A landscape with many peaks, sampled at points; each row gives a point and its height.
From any point a climber takes the steepest step (rise divided by distance) to one of its 2 nearest points. It stops when none of these is higher. Distance is the straight distance between rows; heights are no part of it.
Soli height 33.9: [ 17   0 -33 -22  22   1  -8  12   8   8 -13   3 -12 -11 -40 -20  -1 -21
  -1  -4   4   7   7 -17   2   0  -3 -10  -3   3 -13   0  -4 -17  -5 -15
  -1   8  18 -11   9 -10  -3   0 -19  -9 -25  -5]
peg height 64.2: [  7  -2 -10   2 -11   6 -17  16   2  24   6  22   5   1 -10 -29   2  13
 -12  -9  -3  -3 -10  -9 -14   8 -18  13 -11   2 -20   4   4  -1   7  17
  -6  14   6  18  -8  -3  -7   1  13 -18 -16 -22]
feme height 76.9: [  2  -3   7  17 -25   4  -5  -3   5  12   7  23   9   4  16   2   3  18
 -14  -3   1 -13  -8  14 -13  10  -9  11  -9   4 -15  -2   0   6  15  15
  -7  -6 -16  23  -8   7   1   3  20  -2   1  -6]
Turaz height 35.7: [  4   2  16  22 -26   9  -4  -5  12  -6  16  33  19   5  21  19  -1  26
 -12 -15  -8  -9   9  26 -10  -5   6  19  -7   6  -4   4   3   8   6   5
   1 -37 -41  16 -17  14  10  -3  12  10  12  14]
Vure height 43.9: [ -6  10 -10  10 -16 -11   0  -6  -1 -14   0   1   7 -26   0  21   9 -18
  -2   5   5   5  -6   4 -11  -5  21  -1  -9   6 -10  -5 -23 -22  10 -29
  10 -21 -23  -7   4  11  11 -11  -7  15 -11  15]
Dag height 27.6: [  5   0  29  17 -21  11  17  -9  -8 -24 -12  -5  11   7  15  23   4 -13
 -11   3  -2  -7  -5  23 -12   5  24  -2  15  -6   4  11  -4   1  22 -18
  -9 -27  -9   4  -8  11  14  -7   7  14  25  20]
Davun height 13.8: [-14 -10   3  -8   1  -8  -6   8 -20  15  -2 -15 -12 -11  11  -2   5  -3
   8  11  13  -8  -5 -11   9  23 -14  17   2  -9  17  -4  16   4  -5  34
 -16  23  18   6   3   0  -2   5  13 -13  -7  -5]
lop height 58.3: [  2  -1   6   9   3  12   6  18  23 -16  22  12  14  31   4 -17 -13  17
 -21 -19 -17  16   1  11 -10 -35  -4   5  -7   7   1   6   4  15  -8  -5
  14   9   8  -6 -16   0  -1 -14  -7   3   8 -21]
Pom height 44.4: [  4   6 -16  -8  10   2  -9   9  18  10  15  20   3   7 -13 -12  -2  20
   4 -13 -17  -4   7 -14   3 -13 -14  -4  -7  12 -11  -3  -8   7  -8  -6
  15  -6 -17  -4  -3   0  -6   9 -10   0  -3   0]
meto height 50.8: [-14   8   8  -4  -4  -3 -12   0 -21   2  17  -6   5  -4  27  10  -2  25
  14   6 -30  -4  19 -16  -3  -1   5  16  13   1  19   8   0  11 -14  19
  10 -18 -26  -4  -8  11  12  14  10   9  18  22]
zava height 85.6: [  1  -4   6  13 -17   2   1  -9  20   3   9  21   4  11  18  18   1  15
  -8  -7   7  -9  -5  24   6  -3  -4   1 -12   6 -15 -11   1   0   7   2
   2  -8 -24  15  -4   2   1   2   8   1   5  -7]
Nusor height 53.9: [-10   9   9   8 -14   3  -9   6 -10  -8  21  10  16  -3  19   6  -2  26
  -4  -7 -30   1  14  -5 -15 -11  10  20   4   5  12  10  -3  11  -9   9
   9 -27 -33  -4 -13  16  11   1   7  17  13  21]
tiza height 16.2: [ -2 -11  13  -7  12   0   5  -2  -7  -4  -4 -21  -9  22  11  -3  -3   2
   2   1   5   3  -2   3   8   2 -10   4  12  -9  17   3  17  12  -5  13
  -8  27  28  -5  -3  -9  -1   2   2  -6  10 -11]
gami height 69.5: [  6   1 -19   4 -17  -2 -21  14   1  16   2  15   3 -12  -9 -23   2  -3
 -17  -3   7  11 -11  -5 -25   5  -8  17 -19   2 -22  -1   0 -18   8   9
  -4  16  12  17  -3  -6  -2 -11  12 -16 -31 -24]
fas height 54.2: [ -3   8 -11  -7  10  -4  -5  16  -2 -11   9  -3   6  -1 -15 -14  -1  -2
  -9  -3 -22  14   3 -17 -12 -18   2   2   2   7   4  10 -11   1  -8 -15
  12  -1   2 -20  -8   8   3  -5 -15  11  -7   3]
med height 41.6: [ -4  -4 -31 -17  18 -18 -11   2   5  13  -7  -7 -18 -28 -21  -4   3 -24
  14   1  24   7   4 -11  20   2  -3   0 -17  -5  -3 -21   5 -23 -17  -3
   0  17  16  -9  19 -15  -8  -3 -14 -12 -33  -6]
Papup height 61.6: [-15   1   0  20 -22 -12  -5   5  -6  -8  18  10  16  -7  27   2   1  11
 -25   5   0  11  -2  11 -27 -11   0  26 -15   2   3  -2  -3   0  -5  18
   1   7  -7   4 -17  14  14 -12  15  13  -4 -12]
Mago height 65.5: [ 12  -1  12 -16   9  15   0   1 -14  23 -13  -8 -10   7 -11 -13  -2   7
  21   2  -4 -25   1 -25  15  30 -11 -10  20 -12   9   8  11  15   4  20
 -14   1   7  12   3  -6  -7  20   4 -20   8   3]
luf height 86.1: [  7  -3  -5 -15  23   4   0  -2   6   8  -1  -3 -12  20 -12 -14  -2   7
  11  -5  -1  -4   7 -10  16   1 -12 -10   7  -1   3  -1  11  12  -8   7
  -1  15  15  -8   4 -10  -8   9  -8 -10   5  -8]
Ripab height 34.3: [ 16  -9  15  -2  14  12  26 -22  20  -3 -25  -6 -15  20  -9   9  -1 -10
  10  -4  23 -11  -8  23  25   8   2 -30   5  -5  -7  -4   8   5  15 -11
 -13   4  13   8  19 -15 -15   4  -2  -8  14  -4]
tapo height 33.8: [  5   1  16  24 -21  18   7   3  25 -21  19  27  21  17  14  13  -8  16
 -18 -21  -9   0   7  28  -8 -22  11   9  -6   5  -1   3   2   9   3 -11
  11 -31 -29   7 -15   9   6 -12  -2  13  17   5]
vuper height 24.9: [ -4   8  16  -3   2   0   5   0 -29 -17 -11 -25   2  -8  -1   4   0 -13
   2  11 -20   6   0 -12  -8   1  19  -4  24  -5  16  18  -6   3   3 -13
   0 -11   4 -17  -5   7   8   1  -7  14  16  19]
zuz height 41.8: [ -3   5  -8   1  -9   3 -13   5   3  14  14  21   7  -3   0  -4   4  21
   4  -8 -14 -11   1 -10  -3   1 -10   7  -6   8 -11  -1  -7   6   0   6
   8 -11 -26   6  -5   7  -1   9   4  -1  -4   4]
Dop height 3.6: [  6   0 -26 -16  31  -4  -1  -9  29  21  -3  11 -18   0 -26 -10   2   0
  21  -7  15  -4  14 -11  31  -4 -12 -23 -17   5 -12 -20   4  -6 -16   1
   2   8   5  -6  20 -14 -19  10 -12 -13 -11  -5]
Gol height 22.0: [ -5   3  27  -9   6   0   3 -11 -39  -2 -13 -39  -5  -6  26  12 -11   2
  31  21 -28  -1  23 -20   6   8  15  -6  37  -9  31  16   1   4  -5   3
   6 -21  -6  -8   1  -4  12  21   6   3  30  29]
roda height 60.4: [ -3  -3  -3  23 -21  -9   3   6  18 -15  11   9  14   7  15   5  -7  -5
 -32  -2  12  24 -11  24 -19 -25   9  12 -21   2 -15  -8  -2 -15   2  -8
   8  11   7   4 -17   2   6 -24   4   2 -12 -29]
kefof height 42.3: [ 12  -3   6  -9   5  10  -1  13 -20  -7 -11 -10  -1  15 -17 -22   0 -10
 -15  -2 -10   7  -8  -7 -13   5  -2   5  19  -5   8  19  10   9   7   3
 -13  18  35  -6 -10  -2   1  -5   1  -7  -3 -13]
safo height 75.0: [ -8  -8  -4  12 -15 -14   0  -9  25   7  14  19   0   5  28  21  -1  14
  -9  -1  19   0  -3  27   9 -11  -7   5 -22   4 -15 -24   4 -10  -6  10
   5   9 -19  12  -5  -2   0  -3   7  -1  -2 -21]
tuvi height 29.0: [ 17   9   9   5   9  26  17  -6  34 -17   1  14   6  31 -16  -4 -10   4
  -5 -20  -8  -2   7  20   3 -25   6 -30   4  10  -9   9  -6  14   7 -26
  12 -19  -2  -3   4  -4  -7  -3 -16   6  23   1]
natu height 44.5: [-22  -1   1   2   4 -22   5  -9 -19 -18  -5 -26  -3 -23   7  22   7 -22
   4  17   5  13  -5   3   3  -2  15   3   2   0  14  -6 -10 -13  -7 -15
   4   4  -1 -22   4   6   9  -5 -13  17  -2  15]
puzi height 62.2: [  1  -1  -3  11  -9  -4   6   4  13 -20   3   0   7   5  -1   1  -3 -18
 -23  -4   8  20 -12  17 -13 -21  11   1  -9   1 -11  -1  -8 -15   7 -23
   7   7  11  -7  -8   0   4 -21  -4   5  -9 -17]
vetum height 37.4: [  0  -1  14  11 -16   8  -8  -6  11   6  18  27  11  14  27  15  -1  37
   1 -13 -14 -18  12  17   0  -1  -9  16  -2   7  -2   0   8  14  -2  17
   2 -24 -38  17 -14   6   5   8  14   2  15   8]
Lov height 57.4: [-10   5   7  17 -18   1  -2   9  -2 -18  21  12  20   0  19   3  -4  14
 -20  -8 -17   9   3   8 -22 -19  10  21  -7   3   7   4  -4   7  -5   3
   8 -12 -19  -4 -17  16  12 -11   5  18   6   3]
kedek height 43.7: [-19   7   5   4 -20  -3 -10  -3 -31   6   5   1   6 -21  19   5   4  11
  -4  16 -10  -4   0 -11 -25  16   6  20   2   1  12  11  -2   6   2  27
  -6 -13 -16   6  -7  19  16   4  24  11   5  18]
zoze height 78.7: [ 17  -3 -24  -5  -7   0 -17  14  22  14   0  16  -1  -1 -18 -20  -3  -8
 -17 -10   8  18  -6  -2 -15  -7  -2   3 -21   2 -33  -5  -2 -26   2 -12
   4  16  10  13  -1 -16  -6 -11   1 -19 -32 -29]
mul height 31.6: [  6   3  10  16  -6  18  13   2  29 -22  12  16  13  24   1   4 -10   5
 -16 -19 -10   5   1  24  -3 -28  10  -9  -4   7  -6   3  -4   9   3 -22
  13 -17  -9  -3  -8   3   1 -12  -9  10  16  -4]
pirub height 60.6: [  9   1   4 -12   4  11  -1   7 -20  12 -14  -8  -7  -4 -18 -15   3  -6
   6   5  -5 -12  -8 -22   2  23  -3  -4  17  -7   5  13   5   5  10   8
 -13   3  12   6   0   1  -3   8   2 -10  -2   2]
Tomin height 48.0: [-20   8  13  -2  -2  -6 -10   9 -28  -9  19 -21   6  -2  30   0  -7  19
   4   8 -32  11  17 -19 -14  -9   6  21  17  -4  27  14   0  13 -19  20
   9  -2  -6 -14 -15   9  14   5  11  14  19  13]
gima height 8.8: [-22  -2  -6 -12  36 -21  -3  -8  -5   0   9 -28 -14   4  11   6   2   3
  30  12   7  10  20 -10  27  -3 -13  -2   6  -4  26 -11  11  10 -32  12
  10  25  16 -25  11 -10  -5   8 -11   0   8   8]
dusid height 46.8: [ 10   1 -13 -13  25  -1  10 -13   8   9 -20  -3 -14 -12 -30  -1   3 -15
  25   3  17 -11   5 -10  29  11   2 -28  -1   0  -4  -9  -2  -5   0 -13
  -5  -8   2  -4  25  -8 -15  12 -19  -5  -6  11]
Noke height 39.4: [-14 -10   7   7 -11 -13   0  -7  -7   0   4  -6  -3  -4  34  24   5   6
  -3  13  13  -6  -4  13   2   9  -7  15  -6  -3  12 -10   4  -1  -3  24
  -9  11  -8   8  -2   6   9   5  13   4   6  -4]
valib height 66.1: [ 10   8  10   5  -9  15   4  14 -10 -11   0   4  13   7 -11 -14  -3  -1
 -17  -7 -23   3  -7  -8 -23  -5  10   1  12  -1   0  21 -10   9  13 -13
   0 -13   1  -2 -15  10   3  -7   2   7   7   5]
Lalar height 72.7: [  3  -8 -10 -11  14  -1  -4   7  14   8   4   7  -8  19  -8 -16  -1   7
  -8 -10   4   8  -1   1   8 -11 -15   3  -7   3  -8  -5  14   2  -8   8
  -1  28  20  -4  -2 -10  -8  -2  -2 -13  -7 -26]
rin height 55.8: [  5  -1  -9  -8   1   5  -6   2   4  20  -3  10  -7  -5 -16  -9   6   3
   8  -4   4 -13  -7 -14  11  15 -10  -5  -3  -1 -11  -5  -1  -3   7   4
  -4   2  -4   9   6  -2  -9  10   1 -11 -10  -4]
karu height 55.7: [  6 -10  -3   0  -9 -10  12  -6  -3  -5 -21 -14 -10 -16  -8  11   4 -34
  -6   5  32   5 -21  16   7  12   9  -2  -4 -10  -9  -8   2 -22  16 -13
 -15  13  18   8  14  -9  -8 -14   3  -6 -19 -10]
vumor height 40.8: [-10 -10   6  15 -16 -17   9 -11   0 -10   0  -7   0  -6  30  30   4  -9
 -14  13  23   1 -11  27   0  -1   3   9 -10  -3   3 -15  -1 -11   1   8
  -6  10  -5   5  -3   4   9  -6   8   9   1  -8]
bos height 45.9: [ 15  -5  11  -9  17  13  11   1  -7 -19 -18 -18  -5  24 -19 -14  -4 -16
  -9  -6  -1  12  -3   8  -2  -4   3 -11  22  -6   7  17  10   9   3 -12
  -7  18  41 -16  -3 -11  -1  -7 -13  -2   7 -10]
nalo height 48.5: [  8  12  -5  -8  18  12   1   0  25   1  14  14   3  25  -8  -9  -9  26
  10 -15 -20  -6  19  -4  10 -19 -12 -16   2  12  -2   2  -3  20 -11  -6
  16 -11 -13  -6   3  -5  -9  10 -14   3  15   4]
zol height 49.5: [  2 -18  -2   0  -7 -14  12  -7   7   3 -16 -12 -12  -3   4  12  -1 -22
 -12   3  39   9 -18  26  15   4   0   4 -13 -10 -10 -20  17 -21   3   4
 -16  27  27  12  12 -17 -12 -14   8 -16 -19 -26]
nisi height 41.3: [-10   2  -5   5  -7 -16   8 -13 -10 -13  -9 -14  -3 -31   2  28  10 -27
   8  13  14   2 -10   5   4   5  19  -4  -2   1  -1 -11 -15 -22   7 -26
   2 -12 -16  -9  13   6   6  -6 -10  13  -9  17]
namat height 70.2: [  2   3  -7  14 -18 -10   4  -1   3 -18  -4  -7   5 -13  -1  11   4 -33
 -17   5  16  17 -17  15 -17  -7  21   0  -8  -2 -15  -1 -16 -28  15 -30
   3  -1   4  -4   1   1   7 -23  -3   7 -17  -7]
Vov height 68.4: [  5   1   6  23 -20  10   3  19  14 -15  17  22  24  10   3 -15  -9   9
 -31 -15 -13  14  -7  11 -29 -23   6  14 -11   3  -9   8  -5   6   7  -7
   8  -5  -1   6 -20  10   4 -19   5   6  -2 -16]
kalo height 23.4: [  2  10  21 -10  12   4   7  -6 -32  -9 -16 -36  -1  -1   2  -2 -10  -5
  21  15 -28   4  15 -21   2   3  17 -16  37  -7  23  20  -3   8  -4 -10
   6 -17   5 -15   0  -2   7  12 -10   7  25  25]
tasur height 56.6: [ -8  -1   4  -8   6  -4  -2   2 -20   3  -6 -16  -7  -9  -3   0   5  -6
  10  11  -4  -3  -3 -16   6  12   1   0  11  -4  13   4   2   2  -2   5
  -4   5   6  -7   3   2   1   7  -3  -1   1   8]
gidin height 60.0: [  3   3  -2   3  -6   6 -12  18  -4   7  11  16  11   7  -5 -26  -2  16
 -16  -8 -18   3  -5 -12 -21  -2 -12  16  -1   4  -7  11  -1  11   3  10
  -1   8   4   6 -15   5  -2  -2   7  -6  -8 -14]
zatar height 50.3: [  2  13  -6  -2  -1   4  -1  14  -7 -14   6   1  13  -9 -16  -7  -1   0
  -6  -4 -30   8   5 -18 -17 -15  13  -1   6   8   1  14 -18   0  -2 -24
  13 -25 -15 -15  -7  15   6  -2 -14  17   3  19]
vupaz height 68.5: [ 10  -1 -24  -9   9  -2 -12  19  26   2   7  15   2   6 -21 -23  -7  -3
 -19 -13  -5  23   3  -3 -14 -24  -7   3 -18   8 -23   0  -5 -15  -8 -16
  13  16   9  -6  -6  -9  -2 -11  -8 -11 -24 -25]
bapu height 14.9: [ -8 -10  14 -11  12  -2  -2   3 -23   7  -3 -29 -11  10  17  -5  -1   3
  15  10   0  -5   4 -12  10  17 -14  12  19 -16  27   4  18  14 -11  29
 -11  26  26  -1  -2  -8  -1   9  11 -13   9  -3]
pefup height 20.8: [ -7  -7  33  -5   5   0   9 -18 -29  -6 -18 -35  -6   0  38  26  -9  -1
  30  22  -9  -8  13  -2   9  16   8  -3  29 -15  33   8   5   2  -2   8
  -4 -12  -4   1   5  -9  12  20  11  -1  29  28]
fazi height 62.0: [ 11   6  16   9 -14  18  -3  11  -6   1   7  14  15  17   0 -18  -5  18
 -15 -11 -25  -6  -4  -5 -22   2  -3   7   9  -1  -1  19  -2  19  12   8
  -4  -9  -4  11 -17   9   0   1  12   1  10   0]
Vofe height 44.6: [  0 -19  11  11 -12 -13  18 -10   2  -4 -16 -14  -8   1  21  24   2 -16
 -12  11  34  -1 -20  30   8   9  -3   5  -7  -9   1 -15  10 -10  10  10
 -19  19  16  16   5  -6  -3  -7  13  -3  -3 -17]
zugi height 42.2: [  8  -4  -8  -8  15  -1  12 -13  17   1 -14  -2 -15   1 -20   3   1 -16
   7  -3  19   0  -4   8  20   0   2 -20  -4   0 -10  -9   0  -8   4 -14
  -3   6   9  -4  17 -11 -12   0 -10  -5  -5  -4]
Fadus height 52.5: [ 11   4 -13  -1 -17   6 -11  10 -12  15 -13   6  -2 -23 -22 -16   8 -17
  -6   1  11  -3 -17 -12 -17  23   1   4  -5  -3 -16   5  -7 -18  21  -1
 -13   2  11  17   7  -2  -3  -8  10 -12 -26  -7]
dun height 47.1: [ -3  12   0   8 -11   0   2   3  -3 -21   4   4  14 -14  -6  10   5 -12
  -8  -2 -16   6   1   0 -14 -14  23  -1   1   6  -3   7 -20  -9   5 -33
  11 -30 -21 -13  -4  15  10 -10 -11  20   2  20]
fes height 17.7: [ -8 -13  20  -1  11  -3  10 -14  -4  -6  -5 -24 -10  17  30  18  -1   4
  15   9  10  -7   2  12  16   7  -8   1  10 -12  23  -5  11  10  -5  14
  -7  17  12  -2   4 -11   2   9   5  -3  19   1]
sesi height 31.3: [ 10  -7  21   2   1   6  26 -26  10 -10 -24  -7  -8   6   4  26   3 -17
  13   4  22 -17 -11  26  21  14  11 -26   6  -4  -4  -6   0   0  21 -20
 -11 -14  -7  10  19  -5  -4   2   0   2  16  11]
nir height 10.0: [-14  -1  -6 -18  29 -10  -6  -1 -11  16   6 -20 -15  -2   2  -2   1   6
  35  12   4  -5  17 -26  29  12 -13  -2   9  -7  23  -8  12  11 -25  20
   6  14  10 -13  10  -5  -5  17  -7  -8   5   8]
Rer height 45.7: [ -5  -3 -21 -19   9  -6 -12  11 -10  23 -11  -7 -16 -37 -23  -8   6 -20
  20   2  21  -8  -4 -21  20  20  -4   5 -11  -9   3 -15   5 -17  -8  10
  -9  10  14   3  18  -7  -7   2  -6 -17 -32  -1]
kanaz height 39.7: [ -8   1   1   7 -15   2 -20   0  -1  22  19  28  10  -4  18   0   3  37
   5  -7 -16 -18   7  -4  -7   9 -18  18  -7   8  -8   0   1  15  -5  28
   3 -14 -36  16  -9  11   3  13  17  -3   1   7]
vuk height 37.5: [ 10  -1 -31 -16  17 -11  -5  -1  14   2 -14  -5 -15 -19 -31  -5   0 -31
   5  -2  19  14   4  -4   9  -3   5 -13 -14  -1 -14 -12  -4 -29  -7 -22
   2  12  16 -11  20 -16  -8  -6 -17  -8 -31  -7]
boli height 24.8: [ 20  10   4  -4   2  21   3  -8  14   8  -4  21   5  13 -18   1   0  17
  13 -12 -16 -22   8  -3  11   6   1 -24  11   8 -13   6  -7  13  12 -17
   6 -34 -28  10   3   0  -7  15  -8   1  15  19]
Num height 26.3: [ -7   1  18   6  -9   0   8  -8 -18 -16  -7 -13   3  -6  14  20   5  -9
  -1  10  -5  -3  -4   6  -5   7  17   0  13  -4  11   7  -6   0   9  -9
  -5 -14  -9  -4  -2  10  11   1   2  14  16  18]
mado height 21.7: [ 11  10   2  -7  -3   7   5   2 -25   2 -21  -7  -1 -20 -28  -3   7 -18
   8  10  -8  -9  -6 -24  -5  20  16 -17  21  -1  -1  16 -13  -6  18 -19
  -5 -22  -7   0   4  10   1   5  -8   4   1  22]
tol height 42.1: [ -9   5   4  16 -31   4 -10  -6 -22  13   3  19  14 -18  12 -10   1  16
 -18  10  -4 -10  -6   0 -38  22  -4  21  -6   5  -3  11  -2   8  12  27
 -10 -15 -11  23  -8  19  11  -2  34   7   0  11]
sop height 12.6: [ -7 -16  -4 -15  13  -7  -1   4  -7  20  -8 -12 -18 -12  -1  -2   3 -10
  17   1  26 -11  -5  -5  29  19 -13   7  -5 -15  10 -16  23  -1 -10  26
 -19  25  24   7  13 -11 -12   5   5 -19 -14  -9]
nas height 59.2: [  9   8   0  20 -30  10  -6   6  -1   3   5  26  19  -9  -6 -10   2   3
 -20  -8  -6  -2  -9   5 -32   4   6   7  -8   4 -21  11 -15  -3  22  -9
   1 -19 -15  18 -11  10   3 -13  17   3  -9   4]
Pezug height 66.6: [ -4  -8 -10  12 -20 -13  -4  -3  15  16   5  11  -1  -5  19   9   1   5
 -11   2  24   1 -13  16   1   1  -8   8 -22   0 -21 -21   4 -19   1  15
  -5  15  -4  20   0  -6  -5  -5  14 -10 -16 -26]
fet height 37.9: [  1  -7   6  -2  21   0  17 -22  23  -4 -10  -7 -16  19   2  11  -1  -4
  13  -2  23  -1   0  22  27  -6  -4 -21  -6  -1   0 -14   9   4  -1  -1
  -5  17  13  -5  18 -15 -13   1  -5  -4  11  -9]
Sodos height 41.7: [-19  -1   2   3 -13 -12  -8  -7 -16   7   7   0  -1 -20  26  24   9   9
   7  14   3 -11   1  -2  -1  13   0  15  -4   3   9  -6  -1  -1  -4  22
  -2  -7 -25   5  -1  13  12   9  13   7   1  14]
vamo height 2.3: [  2   6 -20  -6  24  -3   4 -13  41   6   4  16 -10  15 -17   0  -1   5
  11  -9  10   6  14   8  22 -23  -9 -27 -20  13 -18 -17  -2  -3 -10  -8
  12   6  -4  -9  16 -13 -18   4 -13  -4   0  -8]
Bov height 29.1: [ 10  -2  25  10  -7  14  20 -15   6 -17 -14  -4   2  17   9  21   2  -9
  -2  -1   5 -11  -8  24   6   5  14 -16  12  -3   0   4  -1   4  19 -19
  -6 -18  -7   6   2   0   5   0   1   7  23  10]
Fisuk height 50.4: [ -2  -3  11   0  17  -1  10  -3  -4 -27  -7 -24  -3  18  -5  -2  -4 -15
  -9   0   1  21  -2  16  -2 -16   6  -5  12  -2  13   7   4   6  -4 -17
   0  19  34 -24  -4  -7   2 -11 -15   8  10  -5]
Febev height 5.0: [  3   5 -19 -18  36  -2  -2  -9  15  22  -1   1 -14   3 -19  -9   3   8
  37   2   6 -14  22 -23  37   6 -14 -25  -2   2   4 -14   7  10 -18  10
   3   0   1  -8  19  -9 -15  22 -15  -7   3   8]
lom height 60.7: [ -3  -8  -8   1 -10  -4  -9   1   7  24   2  11  -7  -4   6  -3   5   7
   0  -2  15 -12 -11  -1   8  13 -15   7 -15  -1 -14 -14   6  -6   3  20
  -8  14  -3  19   4  -4  -8   4  12 -14 -13 -16]
Zizol height 66.7: [ -7  -5   5  22 -18  -8   3   7  10 -13  16  10  15  12  26   4  -6  11
 -28  -1   4  12  -6  23 -14 -22  -1  18 -15   2  -2  -6   3   1  -4   9
   3  13   2   3 -19   6   9 -14   7   7   2 -25]
popuv height 45.5: [-24   5   2   3  -9 -11 -10   7 -29  -4  13 -10   5 -16  19   0   4   8
  -5  13 -17   8   3 -15 -20   0   5  23   4   0  17  10  -4   5 -10  21
   1   3  -5 -10 -12  16  14   0  12  13   2   8]
sodiz height 56.0: [ 19   7  -5   7 -22  14  -4   7  -4  12  -9  18   8 -12 -21 -13   8  -8
  -9  -4  -1 -10 -15  -7 -22  19   4  -4   0   1 -23  12 -16  -9  29 -11
  -8 -14  -7  21  -1   6  -4  -6  12  -6 -11   4]
Fov height 19.4: [ -9 -11  26   1   5  -2   9 -22  -9 -12  -6 -23  -5  10  42  33  -3   6
  21  14   2 -11  12  15  12   8   2   1  16 -10  29  -2   5   4  -6   8
  -4  -5  -8  -1   4  -8  13  15   4   4  29  19]
lak height 23.2: [ 20   9   5 -10   6  16   7  -4  -5   7 -18   4  -1   0 -25  -4   2  -1
  15   1 -10 -20   1 -17   8  17   7 -27  20   1  -7  12  -8   6  17 -17
  -1 -26 -14   6   5   2  -4  13 -11  -1   9  19]
vut height 74.4: [  6  -5  11  27 -28   8   1   7   8  -1  13  26  23  14  15  -9  -6  20
 -28  -8  -5   1  -7  21 -26  -8  -3  16 -12   3 -13   5   1  10  11  12
  -2  -4  -4  21 -19  10   3 -10  21   1   4 -16]
gufem height 56.1: [ -2  -2   8   7   0  -2  12  -5   5 -20  -3 -10   1  10   3   9  -1 -13
 -11   0   6  10  -9  18   0 -12   8  -6   1   0   2   0  -2  -1   6 -18
   2   6  12 -10  -2   0   2 -11  -7   9   6  -5]
fuv height 52.4: [-10  -2   1 -16  23 -11   1  -3 -24  -2 -11 -31 -11 -10  -9   1   3 -14
  21  15   1   6   7 -16  16   9   1  -5  14  -6  22   2   5   4 -14  -1
   0  12  18 -20   8  -4  -2   7 -15   0   2  11]
goto height 40.7: [-15   3  -8  18 -31  -9 -15  -4 -15  14   9  16  11 -26  20  -6   2  12
 -18  12  10  -3  -7   4 -35  15  -9  26 -18   6  -5  -2  -3  -4   4  32
  -5   0  -8  21  -5  14  10  -7  28   5 -13  -3]
pipen height 72.9: [ 16  -2   1 -17  23  17   0  -4   7  25  -8   2 -14  18 -17 -19  -2  14
  24  -7   1 -23   8 -19  26  18 -17 -19  13  -8   0   1  12  17  -4  15
  -8   5   9   8   8 -13 -14  21  -4 -19   8  -2]
Vap height 7.5: [-18   4 -16 -12  25 -19  -8   3   1  -3  17 -12  -8   5   3  -2   2   7
  13   4  -5  13  16 -13  12 -17 -13   2  -2   6  14  -8   4   6 -27   2
  16  18   6 -27   2  -1  -1   3 -14   6   0   2]
kinog height 62.1: [ -3  -1 -13   7 -15 -18   0  -3  -2  -7  -6 -11  -4 -22   2  13   3 -30
 -11   9  26  16 -17  12 -10   2  11   7 -14  -6 -11 -11  -6 -31   9 -12
  -3  13   9   3   8  -6   1 -18   2  -2 -28 -14]
Gure height 64.8: [  4  -4  -5  -6  14   4  -4  18  12  -4  15   8   2  29  -6 -26  -7  15
 -17 -15 -13  15   2   0  -5 -22 -14   7  -3   6  -2   6  10  12 -12   4
   6  22  20  -8 -13  -5  -3  -5  -5  -6  -1 -26]
vari height 11.3: [ -4  -8 -10 -23  30  -5  -3   3  -8  22  -6 -14 -17 -11 -15  -9   2  -8
  31   3  18 -12  11 -20  35  18 -13  -5   2 -11  15 -12  18   5 -20  19
  -8  16  22  -5  15 -11 -11  12  -7 -17  -9   1]
feto height 48.3: [-21  -2  -9 -11  17 -23  -3  -1 -24 -10  -6 -31  -9 -28  -8   8   6 -23
  13  18   3  17   1 -12  10   0   6   3   6  -1  19  -4  -3 -11 -16  -9
   5  13  15 -29   9   1   3  -1 -18   9 -10  12]
Tuke height 53.2: [  6   6   2   2  11  15   5  12  28 -12  23  15  10  30  -4 -15 -14  22
  -7 -22 -24   6  12   4  -4 -33  -7  -7  -2  12   3   6  -1  20 -14  -9
  19  -5  -7  -7  -8  -3  -6  -3 -14   6  14  -5]
bom height 6.2: [ -6   8 -21 -16  36 -10  -5  -3  13   7   8  -4 -10   7 -15  -8   2   6
  25   3  -2   4  24 -20  23 -11 -15 -16  -3   7   7  -9   3   9 -24   2
  11   9   6 -22  12  -5 -11  12 -20   0   1   6]
roba height 49.2: [  3   4 -20 -12  -4   2 -17  14 -15  20 -11   0  -8 -36 -26 -15   8 -18
   9   3  11  -6  -9 -26  -2  25  -1   6  -7  -4  -5  -1  -5 -19   6   7
  -9   2   8   9  11  -1  -4   0   0 -13 -30   0]
fofa height 51.8: [  2   2  -7 -11   8   2   0  -8   2  17  -8   4  -9 -13 -14   3   7   1
  23   3   6 -21  -1 -16  24  19  -4 -14  -1   1  -4 -11  -2  -2   3  -2
  -1 -11 -16   5  15  -1  -8  17  -7  -6  -4  12]
Gam height 26.6: [ 19  14  -1  -3  14  18  14 -13  26  -6  -7  14   1  16 -26   0  -3   2
  10 -10  -7 -11  10   4  11  -8   5 -37   6  12 -15   4 -12   8  10 -28
   9 -29 -15  -1  11  -3  -8   8 -18   6  15  14]
Fuvad height 62.3: [  0   9   6  15 -23   7  -1   8 -16  -9   2   9  17  -9   0  -8   3  -2
 -23   1 -12   3  -8  -1 -34   1  14  12   2   0  -3  16 -12   3  16  -6
  -4 -14  -5   5 -13  17   9 -14  15  12   0   9]
sen height 60.1: [  6   5 -22 -13  22  -2  -5  17  16 -10   4   5  -1  10 -26 -23  -7  -5
 -13 -10 -13  20   9  -8  -8 -25  -6  -5  -6  11  -4   6  -7  -3 -12 -19
  13   8  14 -21  -5  -4   0  -6 -19   2 -11 -10]

Two climbers start at each pair of points below. Name the first point that both come to, or write -.
vuk / vamo => -
tol / Noke => kedek
Vure / natu => -
nisi / Sodos => -

For each start below, name the point where the climber stops.
Bov => zava
vetum => luf
Dop => zava

Call two points neighbours if one is among the 2 nearest of the other. Go from one point of each pair to the other, from neighbour to neighbour, staying as high as possible. Name the lowest point that can't be avoided.
Zizol / namat => roda
valib / Zizol => nisi
valib / zoze => gidin
